Each row is a point on a tangle of strands that fork, close into loops and nearly touch. The rows are in no order.
Two points are linked if the straight distance between their rows is under 162. Some points are linked to none.
Lufu: [ 31  11  -9 -18  11 -10 -52  -7 -30  17  -7 -20  12 -46  18   6 -40   7
  37  25  21  21  -6 -36  11  -9  -1 -34  22 -10  15  33   9  25  19  17
 -48  -6  46   6 -21  11 -39   6  14  58 -16  32  19 -26 -42]
dumin: [ 44  18 -17  -3  -8 -13   0  -4  -2  18   3  34 -19  75   4  15 -40  34
  -2  39  19   2  -7 -34 -14  15   0 -28  -5 -31  36   4  19  26 -20  27
  -3 -26  26  15 -25  -7 -36   2  26  47  -7  60  33 -26  -7]
bigar: [ 66 -20 -10  -4 -56  11  23 -27  -4  20  26  -3 -71  20   2   4   4  13
 -21   0  11 -26  30 -27 -17  18  10  20   3 -10  21  -6  26  49   4 -25
  39   2 -19  42   6   7 -25 -10  42  12  17  17 -25 -32  -5]
rov: [ 25  46  -9   7 -25   7  39 -10 -11   6 -10  38  -5  43 -21 -34 -47  33
 -31   1  16  -2  28 -35  -5  29  -6   1 -11   7  35  -5  12  13  -9   6
   0  -1  24  38 -11  -7 -32   6 -26  20   0  46   8  -8  -7]
bupak: [-27 -40  29 -22 -25 -22 -23  24  -5 -19 -33 -20  13 -39 -16 -23  65  29
   7 -23  12   2  -7 -10  30 -17 -25  27  37  -2 -14   2 -80 -46  19   5
  20  19 -15 -13 -12 -12  42   3 -58 -31 -36 -35 -24  36  -1]
Pomo: [-19  40  -9  13  30 -11 -31   6  18  10   8 -14  17 -60 -36  43  -8 -12
  -8   2  -5  29  -4  22  27  12 -11 -12 -24  39   7  33  26  19  14 -10
  28  -8  -7 -32  -7   2  32   8   9 -22  10 -27  15  36 -23]
Taz: [-32  24  13  29 -16  34  20 -13 -16 -19 -22   2  28   9  14  11  -7 -38
 -12 -24 -15  -3   1  67  -5 -14  10  -5 -35  12  -4 -45  67   2   3 -34
   4 -30  -3  49  11   2  -8   1  -8  11  59 -17  22  21   5]
Tirit: [ 18  -2  23   7 -56  21 -33  -9 -12 -35  -2 -23 -28 -45  -9  -4 -11  35
  17 -10  29  21 -10   1   0  -1 -15  62 -14  11  13  14 -15 -24  51   4
  52 -13 -48  20  25  14   0  33  12 -14  -7 -22 -26   9 -29]
fubit: [ 34 -11   3  -5 -46  32  26  -2  17  29  19  16 -68  40  13  39 -10 -10
 -19  14  13 -31  -2  10 -42   2   3  -9  -7 -20   1  13  43  35 -20  33
  20 -32 -13  23 -12 -22   2 -31  17  10  28  32  -9 -36 -30]
soger: [-12 -19  23 -34  28 -29 -10   8  28  16  -8   8  -6  29  30 -33  34  62
  27   6  -7  -6 -36 -19  24   7 -33 -16 -24  -3  30  16 -59 -23 -17  10
  -4  -3 -15 -48 -13 -18  13  15  16 -11  -3 -12 -40  -7  49]
Lizo: [-20 -24  46  14 -14   7 -10 -16 -31 -33 -72 -14   0  10 -21  26  44  -7
 -27 -47 -23 -17 -13 -11  35 -12  19  -3  28 -30  23  -9  -3  39  18 -38
  21  -6 -14  39  10  -7  26 -20 -14 -21  38 -12  -3 -16 -16]
kudug: [ 15  -8  31  10   9  20  23 -30  16 -44 -41 -24 -10  -2 -15  -1 -14  15
  25  -7  43  18 -42   5   8  13 -10  -2   3   3  45  31  -2 -16  42  44
 -47   2 -24  -7  21 -25  11   9 -10  18  -5   7 -15 -61   3]
teko: [ 18  17   1 -17  25  -9   9  -6  16  19  32   3 -13  57 -15  31   7 -20
 -31  39 -46 -21  16 -22   0  -7  15  -5  -6 -24  12  18  -6  33 -34  10
  25 -12   0  -6 -22  -6  16 -42   6 -16   7  -9   6  -5  15]
kateb: [  9  56 -18  12  27 -14  -1 -37   7 -12  11   8  21 -32 -30  -7 -33 -10
  -9   2 -14  15  12  -1  21  15  14   6 -36  27   6  18  15  18  12 -14
   0  10 -22   7  20  29   9  13  13 -20 -26  -7  -9  16 -18]
popa: [-17 -20  33 -18 -11   5 -25  28 -17   0  19 -10   5 -47  36  12   0 -19
  21 -12  -8   3  -5  51  13   0 -23  -1 -28   2 -30  15   7 -55  -8  36
   8   8  -8  -5  -8   8  30  31  32  -8  24 -55  -4  23  -8]
nesaz: [  2 -30 -27 -26   8 -36  17   1 -10  14  25   5  20  -3  -5 -56  55  17
  -2 -20 -37  -9  17 -40 -10   3   0  73  -1  18 -21 -21 -61  -1 -16 -81
  14  45 -24 -25   4  10 -24  16  13 -29 -54   3 -40  37  37]
pud: [-35   5  38  -7  23  -3   1  14  26 -21 -20   0  -6  46  19  49  23 -36
 -34   3 -30 -23 -38  16   3 -15  16 -46  13 -24 -30  10   0  10 -37  76
  -8 -30  -5 -23  -2 -16  51 -50 -18 -19  17  -9   5   5   1]
rezu: [ 12  -3  73  -4 -31  28 -31  -1 -59  -8 -25   6  18 -18  12  17   2 -35
   9  10  14   1  -8  -9  -2   1  -5   8  60 -21  -8   3  26 -18   6  35
  -9  -8  -6  42  -9 -14  11  -1 -31  34  22   4  11  -9 -28]
bop: [-16  13  -8   3  41   7  -2 -22  12 -37  -7   4  18  28  39  11 -39   5
  36  11   6  10 -22  16  -2  -9  22 -54   3 -19  -1  12 -24 -20 -13  58
 -43   4  -8 -16  23  16  12  -7   8   4  -9 -13  13   4  28]
fir: [  2  44  26   9  38  38 -40 -16  -4  37 -12  25  -5 -33  17   3 -23 -22
  -3   1  34  48  -7  12   6   6 -18   7 -15  26 -38  -8  29 -32  22  25
 -50 -24  -4 -55  14  -3  23  -4  -9   6  31 -23 -10 -42   1]
Zoset: [-31  35  43   1  49 -13 -22  -5 -12 -43 -32  -5  39  17   6  10 -57  -9
  31  14  11  30 -31   8  31 -12  -2 -68  -9  -5  18   7  -5 -16   8  31
 -49 -13  16 -11   5   5   2  12 -32  32   3  -3  23   7  -3]
Poni: [ -6  -5 -49  -3 -11 -61   6 -34   7 -32  21   6  -4 -16   9 -37  17  29
  16  18  -1  -2  -9 -53   0 -10  24 -18  20 -14 -29 -12 -26   0 -16  11
 -24  29 -27  -3  34  55 -32  31  40  17 -68  25 -11  51  15]
sabe: [-13 -39 -38  -7   1  12  21  31  34  30  58  11 -70  11  41   2   5  -3
  19  38  -1 -25   1  24 -64  15 -18 -11  16   3 -12 -15  28 -21  -9  53
  10 -11   6 -57  22   9   9   4  57 -16  16 -31 -13 -39  21]
Bev: [-12 -42 -36 -19  49 -34  24  45  51  47  47   8   7  39 -10   2  57  20
  17  56 -19   4   8 -17  -6   0  -6 -25  23 -25  -5   1 -14  -9 -21   9
 -18  33  39 -40 -19 -19   2  -6   8   1 -15  17  15  -3  52]
zumim: [ -3  -4 -50  12  13 -43   6 -26  11  16   3   7   5  22 -15  -5  13   6
   4   1 -18 -13  22  15  10 -19  14 -12   2   1   9 -52   2  58  -4 -80
   2   3  17 -11  24  16 -37   8   8   5  -5  26  17  22  25]
pir: [ 20 -23 -17   9   1  10 -49  -2 -18  34  -2   0  -4 -52  31 -21   2  21
  33 -15  25  21 -10  21 -14   3 -30  -7   1   7 -14 -57   9  20  18 -62
 -20 -11  21 -28  18 -10 -27  35  25  20  22  -8   0 -12  10]
bibul: [-20 -32 -32  25  22 -58  38 -10  29 -31  17 -13  19  -2 -58   2  42 -14
   4  21 -40  -8   8 -13  10 -21  28  -4 -30   4   0 -28  17  30  -8 -74
  10  46  -4 -13  18  27 -20  15  24  -5 -24  32  -4  31  30]
nam: [ -2  41  15   5  26  26 -53  10 -13   2 -14  15  28 -25  -1   6 -22  -5
  17  10  18  46   2  -2 -15 -10  -1   4  18  14 -23  11 -30 -29  -6  39
 -15  -7   4  11  -7 -15   6  -2 -56   3  -8 -11  44  52 -20]
Seg: [-26   4  -2 -16  27 -14  19 -29  35 -39   7   1 -14  24  15 -29 -16  39
  32   9  -8   3 -27  -5  13  -5  -7 -23 -19  -4  21  37 -44 -32   5  40
 -23  -2 -40 -30  36  29  11  17  30 -25 -30 -32 -31  -6  29]
Sek: [ -3  17  -9   4  49  43 -75 -10  35  27   3 -12  10 -59 -18  46  13  -5
  14 -25 -10  53  19  30   7 -31  -4  31  -6  25  -1  16   9  12  28 -36
  19 -12  -5 -27   7 -11   9 -21   1 -27  25 -33  35  21   3]
Ked: [ 15 -26  11 -31 -10 -14  11  11   6  17   8  -3  11  15 -36 -28  56  42
  -4 -11 -14  21   8 -46  20  -1  -9  58  -5   6  30  -2 -59  19   9 -84
  37  26 -30  -5 -10 -16  -4 -16   2 -41 -21  13 -39  21  36]
zun: [-35   6  15  -2  11  -6 -19   3  13 -35 -29 -30 -23  -6 -16  63  20  -4
  -3  23  10  11 -58  -7  20 -16  29 -41  28 -19  -2  27 -21   9  11  71
   2 -23 -36 -23  21 -11  67 -27 -11 -14   1 -16  -4  12  -9]
far: [-12 -31 -16  13 -27  32  40  35  -2  -2  38   8 -14  50  42   6  -1 -25
  14  18   0 -39   2  55 -61  -6 -12  11  13  -6 -20 -30  28 -44 -22  41
   5 -10  17   4  -1 -12  -8  20  21   8  26 -11  -5 -21  20]
Zagab: [ 25 -32 -40  13 -17 -36 -14  -9 -19  22  21   0  -2  16  15  11 -22   3
  -1  25  -4 -18   5 -11   6  -6  12 -31  18 -22  13 -46  17  55  -8 -60
   8 -16  47  12   1  20 -56  34  32  38  -6  43  33   1 -10]
nese: [-21   7 -50   9 -33 -27  45 -39  12 -15  -6  21   0   7  12 -76  -1  35
  -5  10  24 -21 -26 -34 -20  23  -2 -16  31 -12 -37 -14 -23 -23 -22  35
 -31   7 -18 -29  18  50   7  28  27  25 -48   0 -19   0  25]
pogak: [ 48 -48  -5  -8   9 -41 -15 -29  -4  11   3  31   7  10  10   1 -23  23
  28 -18  -5   3  12 -32  40  -9  15 -37 -18 -20  37  12  -9  35 -21 -39
 -15   9  24  28 -25  21 -67  12  35  25 -23  70  22  10  -4]
Mivu: [-18 -25  -4  30  -1  39  -3  -3  17 -54 -13 -26  -1 -25 -10  69  24 -17
   7  -2   9  10 -65  30 -21  -2  18 -16  10  -1 -10   7  36  10  14  41
  15 -20 -34 -10  29 -14  55  -3  38   7  37 -14  10  -6  -1]
Zegi: [ 12 -14  53 -20 -39  12   9  -8 -56   4 -38 -28   4 -36  19  -4   9 -29
  -7 -66  13 -13  23 -22  43  16  -4  45   8   6  22  11  13   8  49 -66
   2  48 -30   7  30  -3  14   0  13 -36  20  -5 -37 -50 -25]
zazi: [ -4   1 -12 -23   1 -30 -17  -1  16  47   4   3 -24 -32 -12   1  26   7
  -6  47  19   4 -31 -45   1  16  -3 -46  58 -17 -52   4  -7  33  -7  35
 -30 -12  27 -61 -11  -4  42 -33   3  17 -22   0 -17  -8  -2]
keb: [  4  61  -6  17  13  46  -9 -46  -6  -1 -39  34  11   0  15 -16 -26  15
 -15 -53  -1  30  22  46  -5   1   5  -4 -30  22  -6 -33  33  17  -1 -22
 -20 -25 -16  40  32  14 -21   2 -11 -14  25  -6  31  19  -9]
Tuk: [ -5 -27  47  -7  11  15 -10  57 -38 -13  13 -29  56   3  11  12 -16 -41
  27  -1 -25  -6  16  30  19 -11 -24  31 -19   6  38  22 -14 -50   0 -30
  14  19  17  23 -40 -29  -7  21  -7   2  35 -17   8   1   6]
kobef: [ 28 -31 -15  10 -13  16 -27  -7 -28   0  -1 -15  15 -50   6  -8   9  -5
  19 -48   0  -4  17  11  -6  -4  11  50 -25  23   0 -32  20  29  25 -84
  10  28 -12   5  18  -2 -26  17  36  -9  25  -1   1  -9   5]
furu: [ 30  14  14   6 -28  36   7  -3  15 -11  10 -11 -35 -10 -15 -31 -32  29
  -7 -14  26  19  14  -5  -4  19 -21  54 -39  29  42   7  -2  -4  55 -33
  40  -2 -41   6  33 -15 -20  19   0 -11   6   6 -31 -33  -2]
zuk: [-15 -62 -29  -1  39 -15  48   9  59  -2   5  13   7  23 -11 -17  47  19
  26   6  -9 -11   4  22   1  -8   1 -38  -6  -5  12   5  -6  -4 -15   2
 -27  44   8  -9  -5   4 -10 -11  12 -12 -12  19   1   1  58]
fugu: [-15 -19 -40  -2  -3  -9  30  37  47  49  34  14 -63 -27  -3 -11  30  13
  -8  35  23   5  -6  -3 -35  32 -21 -31  24   0 -33 -23  11  -1 -17  38
 -14 -11  15 -54   7   0  33 -17  17   0   5   2 -14 -14  22]
Tava: [-12  28 -17   3  27  12 -11 -17   2 -11 -13  17  40  14  -1 -37 -31  14
  27  10   9   8  22 -18 -23 -11   0  22  40  -8  -2  10 -81 -42  -9  21
 -32  11  10   0  -3   9 -22  -5 -64  -3 -42  -7  25  44  21]
Futor: [ -9 -41   5 -15 -36 -45  -1  26  22  -1  20 -21 -11  17 -24  -7  45  36
   8  33 -17 -13   0 -23   8 -14  -9  16  33 -21  22 -25 -76  19   0 -39
  58  -3   2   2  -1 -11 -10  -5 -26   5 -28  15 -25  40  21]
moren: [ 28  59 -20   7  -5  20  37 -23 -22 -22 -11  30  17  -1 -46 -40 -17  -3
 -57 -26   0   6  28 -21   7  33  17  48 -59  33  11  20  34   5   1 -45
  11  24 -25  42  -2  11  -3  -3   5 -31  -8  -7 -13 -14  -2]
Bunim: [-13 -38 -40  28 -17   2  21   9  17  -5  32 -34 -14 -29  10 -12  10 -32
  21 -23   3 -37  21  44 -29 -19   3  18 -25  19  -1 -41  40  17  21 -74
  29  22  11 -10  12  12 -33  16  35   0  15 -19   0 -15   5]
fatom: [-15   6  77 -33  14   9 -13  48 -11  28 -29   4  17  11  30  -7  41   5
 -18 -31  14  28   0  15  40   9 -42  20 -39  39 -11   7 -19 -69 -14  61
  -4   2  -8   4 -39 -52  27   6 -48 -17  25  -4 -11  11  -8]
Gegu: [ -5   3  -7  10 -12 -31  57  23   5 -32  -9  14  78  44 -29 -36  12  -1
 -36 -10 -23 -28   9 -33  31  15  35  -5 -27 -12   6  -1  -9 -18 -42 -22
   3  30  32  31 -55  -1   8   7 -15   1 -28  17   8  13  24]
kegum: [ -5  34   3 -11  48 -18 -77   4 -24  14 -17  -5  19 -12  22  39 -50   2
  35  31  -2  25 -21 -17  24 -20   5 -49  21 -13  25  -1  -7  29  15   0
 -20 -35  27 -26  -7  -1 -10   3 -10  37   6   1  28   5 -30]
Dobed: [  6  37  -7 -28  -3 -45 -40  -6 -37  23  39  -2 -17  -9   6  -6 -40   5
 -22  30 -36 -15  41 -30  20 -11   5   7 -11  -1  21   2 -37  40 -11 -43
  27 -14  20   3  -5  30 -45  22   9 -12 -24  -6   2  44 -40]
Sipu: [-25 -33   4   8 -36 -23  -8 -20  11 -43 -28  -3   1 -14  -3 -34  49  47
   7 -16   2 -11 -27 -17  -5 -11  -7  15  22 -14 -17 -62 -76   1   7 -29
  28   3 -15  -9  29   3   7   5 -39 -12 -46 -10 -20  38  25]
ras: [  8   4 -20   4 -13  14  68  -9  12  -2  19  20 -13  69  18 -28  -4   2
  -7   9  -7 -39  10  23 -29  -1   8  14 -13  -4   0  -9  10 -18 -11  23
   2   9  -1  -6   6   4   1   3  17 -11   2 -21 -17 -48  27]
vepu: [ 26  26 -12  30 -29  27 -26  -4 -31 -29   6   2   6   7   5  13 -36  26
   6  -6   2   9 -11   6 -23   2 -12   8 -12   1  15 -47   7   8   1 -26
  46 -46 -19  30  12   4 -16  50  12  20  19   0  11  30 -13]
muz: [ 19   5  -8  30  -6  12 -13 -21 -36 -35  -4   9   5  55  -3  46 -55   2
  -3 -16 -24  -6  15   1   4  -8   1 -16 -19 -11  54 -29  19  20 -20 -49
  33 -30   7  52   7  15 -37  12  21  25  50   4  14   6 -16]
bapok: [ 19  -3 -15  -2 -10  -8  -3 -21  11  26 -19  52 -25  76  40   3  -1  31
  13  28  17 -27 -21 -25 -34  -6  12 -21  31 -67  -8 -16 -22   7 -30  34
 -26 -25  12  -6 -18 -13 -10 -27  -3  20 -19  48  23 -14  28]
dudit: [ 40 -28 -26  20  18   0  -5 -21 -33 -12 -15   9  32  13 -34  25 -21  -9
  -3 -54 -34 -14  38 -20   4 -16  35  16 -28  -7  35 -13  27  20 -33 -75
   8  25  29  68 -13   8 -55 -23  26   8  46  24  27   8   6]
Zopug: [  4   2 -16  -7 -13 -20 -45 -11 -46  21  29 -23 -20 -36  35 -15 -37 -16
  10  14 -14 -22  29   1 -16 -21  12  27  25  10 -25 -20 -30  10   6 -34
  -5  -6  18  -8  24  36 -50  27  16   0 -24 -29   2  21 -37]
tuper: [-38   3 -14  23 -16 -12  43  26  15  -6  20   1   7  31  11  18 -26 -34
 -21   3 -36 -26  20  56  10  -8   9 -39 -38   9   6 -14  47  -3 -27 -19
  29  -8  37  23 -20  15 -16   5   5   7  24  -5  22  17  -7]
firi: [ -4 -27 -28  -1  29  15  20   7  45   6  34   0 -17  33 -30  30  34  12
   9  22 -13   0  17  15 -14 -17   0  14 -20   5  24  -1   5  17  -8 -17
  33  14 -11  10  -5 -17  -9 -26   9 -18  21   5   8  15  31]
fada: [-28 -45 -21   7 -38 -20  47  66   7  20  29 -49  -9 -12  21 -41  10 -21
  12 -12  15 -18  19  46 -17   7 -35   7   5  12 -16 -62   4 -17  15 -54
   5  13  47 -11  -1  -8 -13  17  -7  10  14 -21 -30 -17  14]
razi: [  2  11 -34  -6   7 -14 -16 -27  12  -2  30  12  14 -16 -12 -38  35  38
  -2  16 -16  20  11 -44  -8   4   1  33   7   9 -32  -2 -44  -9  -1  -7
  14  31 -35 -32  28  43  -6  12  16 -17 -62 -16 -10  61  25]
Dezok: [ 16  -7  59  -4   5  37   5 -10 -24 -24 -60  -6  16  14   0  23  14 -50
 -18 -11  10 -14  -6   4  10   4  12   7  44 -33 -15  31  34   0  10  44
 -39  11  17  21 -30 -27  28 -43 -21  21  24  -1  13 -53 -12]
gos: [-10  -8  60 -21   7  21 -27  42 -38  24  33 -12  12   0  39  26  -6 -37
  17  21  -2  13  -2  29   2   8 -41  17 -33  21   0   8  29 -51  -1  29
  11  -9   3  -1 -28 -33   0  28   6  25  53 -26  -1 -16  -4]
logim: [  8   1  20   1 -23   8   0 -14   1  14 -34  42 -47  66  61  23 -27  -7
  14  16   2 -25   1  25 -39 -21  12 -47  39 -55  -9 -42  13  21  -1  15
 -28 -42  17  -2   8  -5 -14 -36 -22  30   9  34  13 -23 -12]
Lesas: [  1  16 -17   9   2  41 -15  25  10  53  27 -16   4 -55 -31  27   1 -51
 -15  19  17  20   6   4 -33   8  -1  35  43  15 -45  17  37   3  13  -3
  10  -7  25 -25 -13 -34  22 -17 -26   8  20 -14  22  -6 -22]
Bef: [ 26  10  -4   1  45  36 -52   0   0  74   0  -5   5 -75   5   7  -6 -31
  17 -15  24  41  27  12   6   0  -4  29  13  25 -19  30  28   6  37 -31
 -31   9  18 -42   6 -18  10 -17  -5  -5  22 -16  14 -37 -10]
bapin: [  3 -19  28 -15  25 -15 -27  43   2  34   5  -3  11  20  15   2  33  22
  20  20   5 -10 -29 -33   9   3 -22   2   9  -5  11   6 -44 -18 -21  10
  -9   0  19 -38 -44 -69  20   6 -21  12   4   1 -18 -21  26]
kobeg: [ 29 -20   5   8  -3  11   7 -12 -40 -28 -32  12  46  15 -21  -7   7 -10
 -20 -42 -27 -23  22 -31  17   5  25  25  -9 -15   7   6 -18 -12 -33 -30
   0  25   5  67 -32  -1 -10  -4  -7  -3  12   7   6   9   8]
mipe: [-26  20  55 -21  21   4  36  39  22  -4 -22   4  -4  20   9  -1  -5 -15
 -33 -27   1   8   9  50  36  12 -29 -11 -68  31  13  38   4 -38  -2  56
 -15   6  -4  26 -37 -25  16  -8 -36 -20  19   7  -5   0  -9]
kozig: [-29 -63 -25  -1  -1 -17  57  49  29  -5  11 -13  30  -3  10 -47  42  -4
  17 -39  -6 -29   9  45   1  -1  -3  -4  -9  12  -7 -20 -11 -43 -12 -21
 -18  44  40  -1 -22  -8   4  -4 -11 -12 -10  -8 -25  -9  47]
Binu: [ 10  35  28  -7  -7  10  36  -7 -37 -17 -19  -9  29  -7 -24 -37 -27 -41
 -30 -40  -1 -10  24 -27  21  25  17  65 -15  23  11  33   1 -11  33 -58
 -15  41 -27  -1   3  17  17  -2  -1 -46 -16 -15 -45 -56  -7]
Nur: [-41   7  14 -21  25 -20   6  49   8  -9  42 -32   4  29  24   1 -20  -9
  11  43 -50 -20   4  -5  -4   3  -5  -4 -10   8   6  13 -32 -50 -19  66
  -2  -4   9 -57   4   8  24   7  -3 -18   2 -60 -25 -13   9]
sot: [-11 -28 -11 -31  10 -31  21  30  17  12  52 -33  -3  26  -5   2  33 -11
   0  53 -42 -31  -1 -17  12  -6   9  -3  25 -25  -3  18 -15  10 -17  21
  16  14   7 -49  -6  -1  24  -2  20  -5 -16 -28 -27 -22  19]
Gupum: [ -1   5  12  -8 -62 -25   6  12 -44   1  -6 -27 -10 -34 -12 -48 -18 -12
  -9  29  31 -25  -6 -55   3   8  -1   5  68  -7 -23   8  -3   3  24  13
  -9   4  19  -6 -12   6   1  11 -27  42 -33  -5 -40 -34 -48]
Boko: [-45  14  25 -12  -6  -1  17  -5   0 -14 -47 -22 -18  -3 -42  16  64   1
 -56 -54 -13  -3 -25   9  37   4  14  21 -38   4  18  23  17  32  40 -48
  40 -11 -39  28   5 -15  41 -27  -5 -57  31 -28 -24 -11  -8]
belug: [-25  10  46  -6  27  20 -44  33 -10  23 -28  31  24 -34  24  21  36  -6
  -4 -17  22  29 -26  15  -4  -6 -20 -13  -8  16 -41   1  -1 -35 -27  50
 -24 -12   3  -7 -18 -46  34  -8 -36 -11  30  -7  22  38   0]
leku: [-10  26  32  -1   1  11   8  14  34  14  11 -15 -51  -5 -17  24 -29 -23
 -24  11  13  11  18  31   9  10 -21   6 -32  31  32  43  12  -6  15  38
  23 -11 -15  22 -14 -26   5 -21 -26  -5   5  10  -1  -7 -41]
pok: [-13  10  50 -13   2  20 -43  26  14  53  -7 -16 -38 -36  -5  60   9 -23
  -5  -8  20  46  34  23   6  -4 -37  22  -3  27  28  32  22 -11  28  12
  17 -19  -1   1 -15 -62   7 -27 -45  -7  40  17  16  -1 -44]
valak: [-25  -5  44  -7  45  30   6   7   4  -8 -58  -2  11  41  -5  47  43 -28
 -43 -27 -16  -8 -32  14  19  -8  25 -21 -39 -21 -16  40  31  16 -14  39
 -21  -8  12   6 -34 -39  29 -47 -19 -17  38   2  18 -33   0]
fer: [ 27  15   4  -5  33   0   7 -70  25 -46 -30 -19 -18 -11 -14  -8 -22  34
  35 -14  39  45 -24  -2  22  -5  -1   6  -3   4  29  70 -30 -12  54  58
 -52  -5 -52  34  36   9  -2 -21   4   0 -43  26 -11 -18 -10]
Lafu: [ -1   2 -21 -22  15   6  18  22  11  40  -5  -7  12 -54 -29 -22  35  -2
 -29 -36  28  21  11   6  26  23  -2  15 -46  45 -17  28  20   9  16 -39
  -6  44   2 -12 -17  -6  26 -28  -3 -36   1   1  -4  -4  20]
zib: [ 15  -3 -46  31  -4  30   9   0  26  12   8 -12  -4 -64 -42  15  -5 -17
   2   2  31  19  -2  28 -38   5  12 -19  45   8 -27  -5  48  29   5   6
  -9 -12  22  14   8   7   5 -20 -18  24  -2  38  35  21 -20]
Giz: [ 22  -6  29  20  -1  57 -17  -8   0 -24 -21  -3  -6 -20  13  38   8   7
  25  -4  39  31 -71  19 -11  13  -8 -15 -16  17   4   5  37 -10  12  59
 -25 -20 -34 -12   8 -36  28  13  22  24  33   5  -1 -36  -5]
nesu: [ 11  31   1  -6  10  29 -40  11 -12  65  -3  37 -19 -10  41 -10 -14  -3
  16   9  19  25  -9   6 -38   9 -36 -10   7   7 -29 -46  36  -2   9  -9
 -42 -34  25 -40   3 -34 -15  11  -6  31  34  10   4 -40   1]
rozar: [ 27  15 -55  23  26  -9 -15 -14  -3  -7  13 -30  18 -60 -19  15 -42 -10
  25   9  25  36 -19 -12  -3  -6  11 -36  28   7 -17  17  23  12  11  36
 -39  -5  11   8  15  28  -5  -3   9  51 -39  29  42   9 -29]
dozuv: [-39  28  -1  -8  13  -8 -32  46  -2  -8  50  -2   8 -23  18  11  -8 -14
   3  21 -43  -3   2   7 -12  25  10 -32 -16   7 -24  25  13 -38 -38  61
  15  -2  -7 -29   3  17  46  15  28 -26  10 -49   7  23   0]
bagit: [ 25   7 -17  19 -35  20  22 -20  29 -12   8 -10 -66  34 -44   0  10  43
  -8  -7   8   7  22   3 -29   1 -16  43 -22  11  50 -29   6  36  37 -50
  61 -16 -35  30  37   8 -27 -18   9 -11  18  11 -23 -13   5]
Kon: [  6  -5 -12 -16  11 -17   7 -43  11  -3   6   9   2   6 -12 -36   6  13
  -2  -1 -26  -4  37 -39   0  -8   6  36  23   6 -10  39 -74 -18  -9   9
 -12  29 -13   7   0  25 -17 -23 -35 -26 -76   4  -4  49   7]
Datab: [  5 -21  -9  20 -30  21  24 -30  13  -8 -22  17 -36  26  17  32 -12  -5
 -12 -16  13 -13 -18  47 -15 -12  20 -41  16 -25  -1 -16  33  27 -14  21
   0 -27  -2  28   4  13  -3 -18   4  11  16  37   7 -11 -10]
Sugul: [ 18  17 -36   3 -10 -23  56 -34   2   9  21  35 -18  58  31 -49 -44  -8
 -16  -2  -8 -52  54   9 -22  -1   0  15   0 -20 -18  12  -3  -6 -15  31
 -26  22  16   3   2  47 -26  -9  16  -7 -45  -6  -4 -13   9]
Lisu: [ -4  17  20 -10 -17  -8  11  -5  -9  -4 -13  -7   1  -7 -39 -23  20   5
 -27  28  15  -4 -22 -49   1  18   6  -4  63  -7 -30  14 -18  24   2  28
   0   2   5 -19 -17 -13  42 -29 -54   6 -30  12  -5 -14 -25]
mabi: [  8  44 -40  22  -5   8 -24 -16 -28 -10  34 -27  -8   6  13  23 -47 -15
   7  17 -21   0   3   6 -26 -21  19  17  25  -8   2 -33   1  13   9 -17
  32 -45 -16  -4  44  54 -17  30  32  -7 -14 -29  12  24 -24]
Rame: [-15  15  -4  12 -12 -15  27  12   9 -15 -17  37  36  15  -4 -39 -24  15
 -18  -3  16 -10  -2   6   6  22  -2 -47  -4  -7 -11 -11   1 -23 -34  19
  -9   5  29  20 -32   5 -11  29 -30  24 -22  28  26  23   2]
mon: [  3 -10  31 -20 -55   1 -11 -16 -54 -36 -26 -13  27 -47  10 -15 -14 -10
  15   7  44 -10 -19 -40   3 -14  12   0  60 -13 -34  38  -3 -28  18  61
 -22  13  -4  35 -16  22  -6  16 -19  45 -20   1 -11  -5 -50]
Fivat: [ 12 -52  36   7   1 -32  -3 -38 -26 -53 -56  -4  18   4 -10  21  -2  -9
   6 -47 -28 -28   1  -5  55 -24  29  -4  -1 -29  48  16 -19  11  -1 -40
  -8  12 -16  47   3  28 -12  -3   9 -16   3  17  -5 -10 -14]
vuna: [ 11  54 -39   1 -23 -28  29 -35   2  18  39  31 -27  23   6 -27 -16   2
 -43  19 -29 -33  42  -8 -27  10  11   9  -7   6 -34 -13  -4  15 -23  16
  20  -5 -16  13  23  51 -12   4   8 -32 -44  -2  -5  36 -11]
dokod: [  6  58 -23  21 -24  47 -20 -13  -3 -23  -7  39   5 -33 -11 -12  -5  38
 -29 -34  21  38 -10  12 -21   3  -6  11 -25  23 -36 -35   8  -3  -6  -2
  41 -40 -33  13  23   9   9   8 -13 -29  -2   1  11  57 -12]
befo: [-27 -37 -22  29  -7 -44  28  45  16 -15  37  -5  58   9 -29  17  -3 -27
   2  29 -27 -15 -15   3  21  21  17 -55 -21  -8   2  -7  40  -7 -26 -14
  28  26  50  -7 -28   6  -3  42  23  12  -6   1  34   8   5]

A tip is a point with one link. Name the tips that can be reached along the links from each point below, in the order of the rows.
Giz => fer, vuna
dozuv => Zegi, Tuk, bapin
bagit => Tirit, Dobed, Boko, befo
Kon => bupak, nese, pok
Zagab => bibul, pogak

A fork is a point with three links, a tip a point with one. Leave the first point through the second and follow the links. Name the first fork or tip that comes.
rezu, mon => vuna
Bef, Lesas => bapin
Gegu, Rame => Tirit
far, sabe => fer
Tirit, furu => kobeg
bapin, soger => Bef
